A landscape with many valleys, sampled at points; each row gives a point and its height.
A ball rolls from a point to the lowest of its 5 nearest points, and stops where none of them is lower. Distance is the straight distance between rows; heights are no part of it.
k302: [ 21  23  11  32  21  27  35  34  -7  -1  -4 -10  18  -8 -12 -19  40 -28
 -48 -49  21]  h=688
k439: [-31  40 -23 -22 -48 -24 -22  14  -5  -7   9 -21  19 -32  -1 -51 -32  21
 -25  -3  35]  h=375
k525: [-42  42  11   1 -27  18   3  28  35  -2   6  39 -11  -9   3 -26  -3   0
  -9 -46  35]  h=707
k463: [-58   7 -42 -26 -18  -3 -52  21   6  -9  -5   5  13  -3 -11   7 -25  33
 -13  36  40]  h=447
k175: [-46 -10 -25 -26 -17 -29 -25  -5 -27  -9 -12  -1  -6  13  -4  -3 -43  13
   8  22  24]  h=389
k156: [-44 -17 -47   3  -3 -40 -42  22 -25 -15 -15  -1  -8   2 -21   1 -11  22
  12  19  18]  h=477
k277: [-24 -37  13 -13  -6  -6  -2 -30  29  -6  12  62 -23   4  29   6 -26 -15
  31  20 -11]  h=504
k347: [-22  -1 -24 -15 -53 -29 -15   8 -11 -46  30 -33  31   1  19  -3 -46  29
  29   0  31]  h=496
k28: [-17  23   7   6 -14 -26 -32  -4 -32  -1  -6 -13 -11 -23 -31 -35  -1 -10
 -12 -11 -10]  h=438
k735: [  8 -11  -1  -7 -30  31   7  29  12 -20  -5  14  19   6  21  11  -6  -6
  50  10  19]  h=464
k956: [ 21  -4  24  -4  -6 -11  21  26  11 -28  13   3 -10  -1  10   0  30  19
  67  30   6]  h=526
k727: [  7  39  -9  16  40  15  23   4 -30  33 -26   4  -6  -2 -18 -12  49 -47
 -63 -29  -6]  h=659
k113: [ -7 -23   5   4   9 -11   0   4  26   4 -17  48 -19  20 -32   5  15 -15
  29  21  -4]  h=552
k337: [ 18   8 -18   7  17  -1  -1  36 -10  11 -24  11  17  14 -22  19  10 -19
   1   6 -10]  h=511
k887: [ 20  -1 -33  28   4 -10   2  33 -28  -5  -3 -19  15  -8 -63   7   9  26
 -37  10  27]  h=150
k361: [-34  11   9   0 -21  14  -4  -5  35   5  -4  53  -6  -4   8 -17   4  -7
  -7 -42  -4]  h=672
k284: [ 37 -13 -44 -19  10  28 -12  11 -20  -3   1 -28  12  15  31  29 -23   8
  16   5   3]  h=470
k99: [-27 -18 -20 -20 -17  -7 -23 -62 -27  -9  23 -32   4   2  13 -32 -44 -24
   4 -14 -37]  h=505
k618: [  5  24   8  -5 -12 -17 -15 -14 -15 -34  11 -46  26 -21  -6 -37 -17  10
   6 -39  -2]  h=478
k364: [ 55 -13 -39   9  10  21 -18  31  -4   2 -17 -24  53  15  -9  33 -16   3
   6   6  28]  h=406
k57: [-31 -52  -4  11  13 -26 -21  48 -35 -20  -7 -11  -4  25 -35   4  17  16
   9  47   0]  h=582
k647: [ 32 -59  -9  -4   2  25 -14  60  -3 -33   4 -22  13  41  -7  24   8  25
  47  81  30]  h=516
k768: [ 30 -18  11  -5  -8  -9  19  -7  21  15  -3  19 -19  28  27  20  25 -13
  49  27  -7]  h=529
k910: [-18 -38   8   5 -21 -16 -24  41  -7 -22  21  -1  -1  25 -23   6 -14  32
  32  38  36]  h=458
k990: [-74  29 -13 -15  -2  11 -16  -7   9  38  -3  29 -19 -30 -10 -37  10 -21
 -66  19  16]  h=360
k946: [-12   6  25  37   2  -2  -3  -6  16  13 -19  46 -25  -9 -21 -16  30 -41
  -4 -27 -29]  h=667
k708: [ 35 -39 -20   1 -31  34 -17  24  -4 -14  12  -9  24  10  -8  19 -24  21
  42  13  29]  h=372
k934: [ 21   7  20  -6  -6  27  24   1  22   8 -10  24 -18  -9  36  13  30 -11
  16 -24 -18]  h=616
k436: [ 13   6  18   2  16  -6  26 -20  31  34  -4  21 -27  17  11  13  48 -21
  40  34 -27]  h=630
k254: [ 22  37  15  28  14  11  -7  -5 -12  -1  -2 -14   3  -9  -9 -40  26 -23
 -18 -49 -17]  h=553
k816: [ 13  -4  29 -11   5  21  37  -9  30  -4   4  46 -28   3  30   6  49 -18
  33 -17 -14]  h=675
k226: [  6  -1   1  22 -14 -22 -25  12 -48 -30   9 -45  16 -20 -27 -45  -3  10
   3 -17  -9]  h=431
k693: [  3   7  31  -3  17  16  13 -49   9  22   0  15  -5 -13  38 -11  -6 -31
 -10 -50 -25]  h=643
k637: [ 31  -9  42  -1  43 -12  11 -73  51  65  -4 -25 -10  -1  45  45  30  -5
  12  31 -23]  h=474
k420: [ 40 -21  14   1   7  -6  12  42   3   0  -7   7 -13  35  -1  47  51  10
  43  59  -4]  h=684
k31: [ -4   1   7  24  -7 -32  -1  44 -31 -26  14  -4   3 -19 -59  -8   3  34
   6   8  22]  h=325
k699: [ 18 -13 -31  14  10  -7 -34  38 -48   0 -21 -66  23   8 -51  19   6  -6
  -4  20  13]  h=502
k825: [-24  39   5   1 -19  19   4  18  -9  -7   9  -6  16 -23 -19 -22  11 -24
 -50 -38  17]  h=568
k225: [ 25  19  15  27  51  -1  18 -36   8  43 -16  12   3   8  -2  10  25 -35
 -28 -30 -36]  h=569
k902: [-12  -4  45  -8 -26  19  30 -22  28 -22  -3  34 -21 -18  51 -16  -2 -21
  43 -27   6]  h=517
k571: [-10  18  27   6  -9   5 -26 -57  -5 -21 -14  -2  24 -40   6 -62   3 -11
 -20 -61 -19]  h=557
k191: [ -2 -40  10   3  12  30  16 -37  32  23 -13  64 -38   0  36  18 -13  -6
  -8 -20 -13]  h=702
k951: [ 28   3 -11   1  44  44  32   8  17  34 -47  42  -2  28   1  43  24 -45
 -18 -10 -18]  h=804
k821: [ -2  -1 -41 -31   9   2 -11 -22 -26 -19   8 -47  10   5  14  12 -39  14
  -3  -4 -12]  h=510
k325: [-19  38  28  11  -1   9 -14 -13 -14   3 -16  14  -7 -17  -7 -36   9 -19
 -22 -33 -14]  h=501
k95: [-13 -41   8  -5 -27 -21   0  47 -11 -45  44  14  -6  14  -3  -5 -10  53
  32  27  31]  h=535
k616: [ 63  19  35  24  16  -4  23  45  40   3  10 -36   1  19   8  23  54  19
  25  49   9]  h=734
k620: [-30 -11 -13 -31 -19   0   3 -30  11  -3  16  33 -21  12  36  20 -38   3
   8 -19 -13]  h=506
k828: [-50  14   3   7 -29 -38 -57  19 -31  -5  16 -19 -13 -36 -37 -43   6  32
 -11  44  24]  h=348
k480: [-34   8  24   2  13  22  -9 -37  -1  23 -18  36 -23 -21  11  -1 -31   3
 -42 -36  -7]  h=641
k421: [-30   6 -34 -39  -5 -10 -19 -26 -35 -13  11 -20  -4  -8  13  22 -60  11
 -29  -7 -10]  h=493
k237: [ 48  34  19  -2  14 -19  25  -3  26  10  -1 -39  19   8  25  20  24  -9
  40 -12 -22]  h=231
k105: [ -7 -24 -24  45 -19  -3 -13  38 -13   9 -10   1  34 -20 -68  -1  18  39
 -53  19  53]  h=256
k558: [ 29  14   9 -14   3  12  15   5  41  -8   3 -20  -3  19  35  24  19  -3
  46  12  12]  h=390
k582: [-14 -15 -16  21 -18 -22 -23  55 -26 -15  17  -7  -1 -28 -67 -25   2  68
 -27  27  47]  h=377
k114: [  4 -23 -20   9  -8 -20 -24  37 -40  -6 -21 -38  25  24 -37  30 -12   9
  12  34  19]  h=404
k703: [-48  34  -5   4 -11 -10 -20   8   3   9  -8  10  -3 -26 -19 -25  -1   9
 -47  -7  50]  h=386
k674: [ 36  30  10  -5   4  28  31  29  20   8   6  11  11  -3  17  11  24 -18
  14 -12  13]  h=527
k927: [ 23  -5 -17  23 -28  15 -17  26  -8 -14  -9 -26  34   9 -38  14  -8  24
 -21  -7  47]  h=276
k22: [ 46   3  -4   4  -9 -18   2   2 -18 -10  13 -57  35  20  26 -11 -12   3
  50   1  -8]  h=581
k486: [ -5 -24  15  19 -25 -26  -3  37 -16 -29  28 -24  -6   3 -26  -6  -2  25
  29  15  11]  h=455
k77: [ 29   4  14   0  -4 -13  17  19  12  -2  32 -67  19  22  18  23  34  21
  51  46  -2]  h=674
k969: [ 23  27  -3   1  11  14  26   0   1   5 -24   1   2 -13  10  10  -2 -10
 -18 -35   3]  h=604
k712: [ 11  28   1  15   8  31  36 -18  20   0 -15   8 -11 -12  31 -12   5 -26
 -19 -68  -7]  h=663
k66: [-39   6  38   6 -33 -14  14  -8  21  -9  29  41 -21 -14   5 -25   0  -7
  36 -19  -1]  h=660
k642: [ 26 -17   4 -20   1  23  41 -79  23   0  36 -10 -46  -7  70  14 -39   2
  23   7 -26]  h=735
k526: [-39  18   0  -7 -31 -50 -23   9 -15 -38  14 -25   0  -6  -1 -30 -21  19
   6  -2   8]  h=442
k991: [-10  12  22 -21  15  41   4 -38  16  -5  -7   1   0 -19  51 -14 -21   4
  -8 -79 -11]  h=648
k239: [-75  29 -28 -28 -23 -23 -25 -14  28  19  -9  41 -21  -2   8 -33 -11  11
 -26  35   5]  h=149
k814: [ 10  20 -13  11   8  13   9  29   4   9 -16   3  11  13 -23  -4  29  -3
 -22 -27   4]  h=607
k733: [-27  18   9 -15 -15   3   0  -7  -2 -26   0  28   3 -18   3 -22  -3  -6
   0 -38   2]  h=579
k971: [-58  43  19  -8 -20   5 -29  -4   2  22  13  16 -11 -35 -12 -68  14 -15
 -39 -22  17]  h=487
k772: [-42  28 -37 -24 -38 -32 -51 -24 -23   9  -8 -14   5 -43  21 -26 -37  30
 -38  29  18]  h=426
k6: [ 36  38  40  24  27  15  24  28  22  13   2  -3  -5   5 -13 -24  53 -15
  -2 -24 -29]  h=508
k252: [-19   7  14 -29 -23  28  27 -12  16 -20   6  26  -5   4  59  -7 -27   1
  32 -31   8]  h=343
k566: [-18  -7  15  12   6  -2   4 -67 -15  23  -9  11 -22 -19  16  -4 -41  -5
 -31 -48 -36]  h=596
k465: [ 25 -21 -49 -11  26  -7 -19   9 -18   7 -28 -38  12  26 -18  47 -25  -8
  -8  25 -25]  h=646
k580: [ 30 -20   3   3  -7  26  16  54   8 -15  24  22  17  12 -34  24  23  18
   4  21  37]  h=549
k502: [ -2  15  10  36  16  38  43  44 -14  -1  17   5  12 -20 -51  -6  52 -21
 -74 -15  41]  h=758
k721: [ 32  14  11   7   9  30  37  23  41  24 -21  13 -10  23   9  29  51 -10
  27  10  11]  h=551
k168: [ 15 -20  10 -10  22  30  34 -46  17  -5   7 -12  -9 -17  55  38   0  16
 -14 -37 -33]  h=647
k869: [ 31   0 -15 -20  34  29   8  -6  36  26 -16  -9  -1  27  27  64  13 -16
  24  37 -20]  h=731
k752: [ 20 -17   4   9  20   2  39 -45  18  33  -2   7 -32 -10  33  44  -5 -10
 -23 -17 -50]  h=703
k198: [-10   4 -16   9   7 -24  -8  25 -37  -5 -30  -7 -17  -2 -59   5  15  -9
   8  17  -8]  h=620
k989: [ 14  -4 -25 -39 -33  21  -8 -15 -13 -38  26 -40  12  24  57   0 -39  10
  37  22  23]  h=532
k432: [-43 -15 -30 -36 -21 -15 -24 -33 -37   2  22 -12 -12  20  28 -14 -51  -2
   4  10 -18]  h=461
k536: [  7 -37  35  14  -1   0  25 -67  33  18  25  24 -15 -21  51  -4 -37  -7
  -5 -17 -27]  h=658
k624: [ -6  28  34  25  29   5   6 -11  -8  16 -25  17  -1 -22 -29 -32  37 -30
 -40 -27 -23]  h=566
k608: [-60  25  29   1 -26  -4  -8  27  17 -16  21  19  -6 -26  -8 -66   1  29
 -40  -2  35]  h=468
k730: [ 33  -2 -25   3   2 -40 -26  -9 -42   9 -33 -73  25   9 -30  -6 -11  10
  -7  13 -27]  h=584
k644: [-18  10  29  14   7  20  30  34  22  -6  -3  43 -15  11 -10 -10  39 -11
  -8 -24  26]  h=699
k339: [ 12 -22  13  13  15   1  19 -41  18  54 -24  15 -24   3  25   5   0 -13
   0   5 -40]  h=760
k512: [  6 -48 -18  14  11  16 -15  47 -23 -22  -8 -19  37  24 -34  25 -15  22
  22  29  41]  h=259
k473: [-46  16   5   0 -23 -37 -35 -23 -18  -7  -5  18  -4 -22 -21 -43   8   7
 -14  15  -3]  h=363
k131: [ -4  10 -16 -16 -34 -14   7  -2 -23 -20  11 -21   7   2  15   0 -22  -6
  13 -21  -2]  h=483
k928: [-31  -9  26   2 -15 -15  -8 -47  16   6  -6  53 -20 -20  13 -16 -29 -26
  -4 -32 -28]  h=662
k770: [ 42  -5  11   5  16 -12  23 -57  15  29  11 -15 -10  19  44   9 -10 -11
   2  -2 -54]  h=708
k755: [-40  23 -20 -14 -24 -20 -19 -36 -16 -11  12  -8   1 -18   9 -18 -51  14
  -8  -6   1]  h=459
k88: [ 51  28  -6  15  17 -25   0  -8 -13  -8  -4 -31  16   6  -1 -15  13  -2
  16 -16 -37]  h=393
k126: [ 26  46  18  37  28  -8   2   6 -13   9  -1 -44  28  -7 -27 -30  33 -12
 -22 -19 -23]  h=499
k312: [ 32  11 -38  22  15  -6  -9   7 -34  12 -17 -67  28 -16 -36   4  -8 -14
 -39 -25   3]  h=559
k929: [ 41  20  10  34  21   2  29  44  -6   2  20 -13  23  -8 -73 -24  38  14
 -16  -7  -1]  h=724
k510: [ 39  12 -13 -12  31  28  16 -37  -9  25 -16 -13  -8   5  17  42 -27   7
 -17 -13 -39]  h=617
k235: [ 24 -37  -1  21  24 -13   0  68 -24 -17  -4   9   0  40 -39  16  10  34
  17  45  15]  h=469
k846: [ 47 -12 -25 -22  34  37  28 -17  12  19 -11 -13  12  29  34  64 -17  -1
  -9  35 -50]  h=700
k112: [-22   5  17  15  10 -22   3  24 -20  -5   7  10 -13 -25 -69 -16  32 -20
 -32  16   5]  h=706
k245: [-25  13 -12 -35 -29  -7 -13   4  10 -33   2  23  19  23  30  -7 -42  13
  20 -10  23]  h=38
k188: [-44   9 -29 -10 -33 -22 -48  36  -4  28 -23  -6  -4 -30 -15 -31  15  32
 -45  52  52]  h=446
k815: [ 32  17 -22  -2  15  10  12   5 -25   4 -18 -15  13  13  10  28 -11 -10
  -4 -31 -17]  h=542
k326: [ -4   1 -29 -24   6  28   0  -7   0 -18  -3  24  -7  24   6  36 -25  -3
  29   8  -8]  h=482
k134: [-43 -18  -3 -12  17  31  12   2  21  26 -19  87 -28  15  -9  28  10 -14
 -26 -19  -4]  h=799
k435: [-24 -26 -28 -13 -14  -3 -37  44   5 -11   1  -4  23  20 -21  12 -27  17
  11  30  42]  h=371
k442: [ 19 -44  32  26  41 -14  -4 -90  42  18   9  13 -19 -54  19 -32 -37 -19
 -28 -33 -28]  h=704
k71: [ 11  20 -41   3  35  12   9  14 -24  10 -46 -10  -1   1 -41  20   2 -18
 -34  -4 -15]  h=556
k689: [-35 -13  31 -15  -7  25   3  -5  39  -3   8  71 -23  11  28   4  13  -7
  39 -15  11]  h=629
k863: [ -7  11 -23 -23  22  -5 -12  -8 -27   2 -31  -2   6   3 -20   6 -34  -6
 -25   2  -8]  h=515
k777: [ 42  27  18  -7  44   3  16 -14  37  31  -8 -42  23   4  32  49  53   2
  16  -2 -17]  h=405
k392: [ 51  34  13  38  16 -13  24  13   3  13   6 -66  37   6   8  13  25  -5
  -2 -17 -11]  h=409
k803: [ 25  16  26  -9  -4   0  24 -42   6   5  13 -14   7  -4  38 -19   0  -2
  30 -12 -24]  h=560
k622: [  5 -10 -11  31 -11  -2  12  42 -15   5  10   1  -2  -2 -63  10  31  23
 -28   1  49]  h=280
k262: [ -6 -56  35  -7  -2  -7  42 -56  48   7   8  52 -28  -7  47  -2 -32 -13
   9  -4 -19]  h=603
k329: [-51  26  33  17 -16  10   2  -6  21 -16   0  23   2 -27 -10 -56  13 -14
 -32 -70  23]  h=655
k909: [-44  14 -18   1   2   1 -10  16 -14  10 -27  33 -21 -13 -47   6   6 -17
 -31   3   9]  h=611
k58: [-32  37  37  -2  -5   9 -41 -28  13 -18   5  29   8 -37   5 -92  24 -16
 -51 -28  19]  h=580
k607: [ 17 -16   3  -3  30  28  30  -5  16  21 -28  45 -10   4  32  29  17 -16
  -2  -8 -10]  h=701
k866: [-38  30 -14  -4   3   5   4  17  -4  18 -14  35   6 -22 -36   8  17 -50
 -57 -14  27]  h=637
k854: [-18   1 -35 -10  -8  -9 -26  16 -48   1 -17 -28  23 -16 -54  14 -25  -5
 -29   1  29]  h=457
k903: [ 22  -4  23  10   6  -7  13  -5  21  12  -6  25 -30  14  -6  -1  22 -14
  22   1 -23]  h=652
k564: [ 23 -14  -5 -16  29  30  13  31  22   9 -24  29   2  23  -8  61  25 -23
  30  32  10]  h=676
k290: [ 50   7  11  13  35 -17  -3  15   1  15 -11 -22   2  14  -4  -8  41   2
  23  17 -34]  h=545
k46: [-31  -4 -21  35 -45  -6 -24  31 -10  14  11 -19  15 -26 -53 -15  17  64
 -51  22  71]  h=309
k224: [  8   7 -12  29 -35 -21 -39  15 -25  -2   0 -31  29 -42 -28 -29 -15  30
 -23  -8  37]  h=374
k190: [ 18   4  28  11   4  31  22  45   1 -12  13  25  -1  13 -13  -6  35  10
   3 -21  13]  h=639
k786: [-12  24   7 -23 -17 -13  -4 -22  -2  -8 -16   9  -8 -14  22 -11 -26  -7
 -12 -37 -19]  h=541
k450: [ 21 -14  35  14  14   2  27 -56  48  34   2  25 -11  -9  54  -2 -13 -25
  -9 -19 -46]  h=689
k718: [ 11 -14  11 -26 -25   8  16 -25   7 -23  14 -36   5  11  40  -4  16 -21
  55  14 -19]  h=613
k438: [-44  23   8  12 -20 -31 -32  10 -24 -28   5 -11  11 -41 -38 -56   5  29
 -35   8  29]  h=245
k21: [-54 -22 -15 -52 -12   6 -20 -10  -2 -11  26  33 -19  28  40  15 -45  16
  34  36  -6]  h=399
k268: [-26   0   5  21  35  23  -6 -49  -4  35 -22   6 -27 -23   2   4 -18  -7
 -63 -32 -24]  h=636
k108: [ 17 -14 -11 -11   6 -11   8 -38 -23   3   9 -21  -9  17  26  32 -21  -5
  -1   8 -46]  h=651
k975: [-53 -31 -21 -27 -20  -4  -8 -25  13  -8  20  44 -32  42  23  -3 -39   6
  26  27   4]  h=402
k973: [ 30  35 -13  17  46  -2  18  -5 -19  35 -14 -39  30   8  -6   5  20 -26
 -47 -45 -25]  h=587
k429: [ 17 -53  18  24   4  26  19 -61  29  -1  35   0 -39 -16  51  17 -35  17
 -27 -20 -33]  h=697
k367: [ 23  14  17 -22  19  21  34 -25  19  30   0 -18  -8   1  68  30  26  -6
  29  12 -33]  h=544
k853: [  9  -8 -17 -18 -13 -26  -6 -31 -22 -21  17 -33   6  40  21   0 -30  -3
  50  24 -14]  h=512
k613: [ -6   1 -13   1   4 -33 -43  -5 -43 -19 -10 -31   0 -20 -34 -10 -24  -3
   1  31  -6]  h=507
k970: [  8  -6 -14 -14  -4  -6 -20  16 -13 -13  -7  -7  -4   8  -8  25 -12   4
  16   7   0]  h=392
k953: [-16  33   8 -16 -30 -11 -16 -10  -8 -12  -4 -12   4 -41   5 -40 -29   0
 -18 -50   5]  h=518
k782: [ 29 -13 -15 -11 -14 -10  14 -22  -1 -28  22 -50 -10  38  46  19  11  -9
  44  32 -12]  h=585
k907: [ -6   4  32  17   8 -16   5  33 -12 -26   4  37 -30  16 -18 -23  24  -2
  25  -3  -8]  h=547
k23: [-31  15 -10  17 -44  -8 -36  41   1  -4   4 -18  10 -32 -18 -58  -4  70
 -35  36  63]  h=367
k17: [-10 -19 -18 -14   8   4  -8   7   2 -12  -8  50 -10  16 -11  28  -5 -19
   6  15   8]  h=413
k700: [-46  15  42  -2  -9  10   1   1  13  -9  -3  45 -18  -7 -17 -60  27  -9
 -20 -28 -11]  h=609
k42: [ -7 -10  -1 -21 -20 -24 -11 -29 -14 -18  22  19 -23   4   8  -7 -27 -15
  34  11 -18]  h=417
k533: [  6  13  -9 -16  -5  27  15 -34 -11  -2   6 -18  -1 -22  34  13 -28  -4
  -5 -48 -14]  h=594
k372: [  5   3  13  28  26 -15  26  51  13  12 -12  25  -9  28 -51   7  52 -14
   1  23   1]  h=759
k365: [  1 -33   2  -7 -17  10 -13  55   5 -38   6  13  17  24  -2  21  -9  25
  48  54  42]  h=448
k455: [-13 -22  -5  34  13 -17 -28  46 -38  -2   5 -11  -6 -21 -76  -5  14  22
 -28  30  31]  h=338
k593: [  8 -57  29   8  14  23  41 -62  35  10  26  37 -42 -21  72  19 -39  -8
  10 -26 -22]  h=673
k796: [-20  -6  -3 -19  -6 -12  -4  20  -1 -25  -3  22  -8  17   5   5  -8  -8
  27  14 -12]  h=283
k967: [ -2  21 -17 -10  10 -30 -17 -35 -42  16  -7 -30   9 -18 -18 -15 -14 -31
 -10  -5 -54]  h=578
k954: [-67  30 -11 -13 -27 -19 -23  22  -1  15  -7  17  -9 -36 -10 -45   8  14
 -41  30  31]  h=339
k725: [ -3 -45 -29 -20   4  35 -32  46   2 -14   5  -1  32  38 -19  44 -20   8
  53  46  21]  h=376
k531: [-28 -16 -25  -2 -33 -12 -39  48 -13 -13  -6  -7  22   3 -42   2 -19  21
 -23  22  53]  h=394
k3: [ -3 -13 -15 -16 -13  13  -8  35   3 -19  -4  51   1  24  13  25  11 -10
  42   8  14]  h=414
k202: [ 11 -67 -16  13  -9  47 -10  59  10 -20  22  -3  36  20 -29  28   7  50
  33  54  45]  h=378
k50: [ 30 -18  11 -11   2  -8  27 -76  13  11  32 -16 -15  25  53  -2 -32  -8
  17  13 -34]  h=709
k119: [ -7 -18   8 -24  -7 -16   4 -58 -12  -2  29 -15   9  -7  36 -18 -42  -2
  -3 -38 -29]  h=543
k842: [ -5   8 -10  24  18  34  25  56  18   1   1  41  -6  24 -47  27  43 -31
 -22  10  29]  h=809
k857: [-13 -25   7  19  37   3  12 -37  14  41 -12  26 -31  -3  -9  -7   5 -24
 -28 -39 -15]  h=705
k19: [ 25  22 -24 -14 -25  -2  -4  -4 -15  -1  -5 -29  42 -14  -4 -10 -18   9
  -4 -36  14]  h=425
k147: [ 27  29  21 -21  13 -33   7 -49  42  33  24 -52  -6  34  32  59  48 -15
  36  53  -9]  h=116
k279: [ 13 -12  -9 -25  13  43  19 -41  23   1  15   2 -35   8  53  43 -28  14
   4  11 -41]  h=698
k695: [  2 -39 -14 -23   0 -16   8 -33  -6  -7   7  19 -31  44  34  12  -1 -23
  53  24 -16]  h=539
k164: [ 53   7  -9 -12  44  31  15  -8  35  54 -19  -9   7  22  21  65  11 -19
   0   9 -18]  h=610
k203: [ 45  15 -13  -5  26 -18   4 -16   1  40 -13 -19  14  14  13  35   8 -19
 -17   7 -44]  h=661
k530: [-22  -1   1   3 -29   3  -2  43  14  -8  10  20  10 -17 -35  -3  -5  38
 -15   3  51]  h=410
k612: [-32  22 -23  -3 -23 -25 -28  15   6 -15  -3 -13  11 -23 -20 -16  -7  15
 -31  14  29]  h=324
k758: [ 12 -14  23 -15  -8 -15  30 -36  30   8  14   9 -21  15  35   7   6 -16
  46  10 -52]  h=625
k761: [ -9  -6 -46  -8  -4   4  -6   4 -33 -21  -9  -4  13   4 -19  31 -31   7
   6   6  11]  h=456
k69: [ 54 -28 -33 -15  26  15  -2  23   5   5  -1 -50  40  32  27  50  -5  -9
  45  59   1]  h=574
k319: [-52  -1  16  11 -31 -33 -26  25  -6 -35  20  -6   7 -18 -20 -66 -15  37
  -4  14  25]  h=358
k996: [ 51  -6  -6  27 -11 -25  -5  34 -28 -24  13 -45  29   8 -33  -3  -5  25
  14  17   1]  h=533
k475: [ 33   8  17  13  12  36  43  47  31  -9  13  20 -10  16   1  24  44  17
  25  30  30]  h=638
k888: [ 27 -29 -42 -40   7  -1 -11 -41 -18  12  38 -50 -23  40  45  37 -24 -23
  30  58 -20]  h=677
k11: [ 35  -7   4 -10  42  36  43 -19  35  38 -33  13  -9  14  37  46  14 -10
  -9 -12 -36]  h=722
k892: [ 20   0  43 -10   5  14  39 -52  29  18  11  -7 -18  -5  66   0  10  -3
  44 -19 -36]  h=597
k855: [ 26  25  37  16  16  -7  22  -2   6  -9   0  -2   5 -16  10 -33  24  -6
  15 -13 -32]  h=500
k229: [-69  26  16 -14   2  10  -1 -28  19  21  -6  36 -18 -20  -1 -38   3 -20
 -66 -44   6]  h=523
k234: [-12  13  17  21 -25 -11 -19  25 -22 -14  20 -18  12 -52 -57 -38   5  20
 -40 -21  36]  h=320
k523: [-48  21  20  -2  -8 -10 -25  12   2   2  -8  36 -13 -15 -20 -36  27 -24
 -34 -24   5]  h=503
k249: [  4  25 -12  12  10  -9 -12   1 -37  -3 -21  -7  -3 -23 -33  -9   5 -30
 -33 -26  -4]  h=492
k737: [ 24  -5 -13   9  25 -31  -7 -15 -16  10 -20 -36   1  37  -5  18   9 -25
  14  13 -38]  h=546
k102: [  1   5  30  -3  -6 -15  20  18   7 -34  23  -5  -8  -1  13  -3  -1  13
  58  14   9]  h=525
k253: [ 30 -25 -31   2 -29  -4 -12  19 -23 -18   0 -30  48 -15  -8  15 -43   5
   4 -10  27]  h=361
k742: [  5 -19   3   2  -3 -19  -8  37 -15 -28  10  26 -12  20  -5   0  12  13
  51  19   6]  h=415
k257: [-41 -34 -12 -35 -29 -23 -43   4  -3 -38  15   5  -6  45  17 -13 -38  17
  29  31  32]  h=271
k631: [ -5  13 -29  -4 -10 -29 -26 -28 -35  -4 -11 -48  16 -17 -12  -4 -23  -1
 -15   0 -13]  h=548
k698: [ 38  44  24  21  36  -6  15  -6  21  32 -13 -16  28  15  10  -4  51 -10
  -6 -24 -36]  h=396
k738: [ 35  -6 -18  15   8  28  13  45  10 -18  -4   1  27  11 -13  32   7  13
  17  -2  28]  h=467
k918: [ 38  13  30  29  26   3  34  47  21   8   2  -1  13  12 -22  -1  50   9
   2   9  -8]  h=623
k72: [ 18 -68   3  39  -9   5  -3  39 -37  -8   6  -1  26   9 -46  -5  -3  83
   3  30  46]  h=430
k7: [ 21 -32   7  -9  17  12  27 -51  15  15  -1  25 -23 -13  35  20 -23 -16
   1   4 -44]  h=714
k515: [-48  12  36  17  18  13 -22 -55   6  29 -15  29  -2 -53  -2 -70   2 -42
 -43 -43  -2]  h=615

For each start below, name the point where the ball stops.
k618 -> k887
k191 -> k245
k624 -> k438
k607 -> k237
k203 -> k796
k7 -> k245
k302 -> k438
k689 -> k245
k593 -> k245
k510 -> k796
k946 -> k438
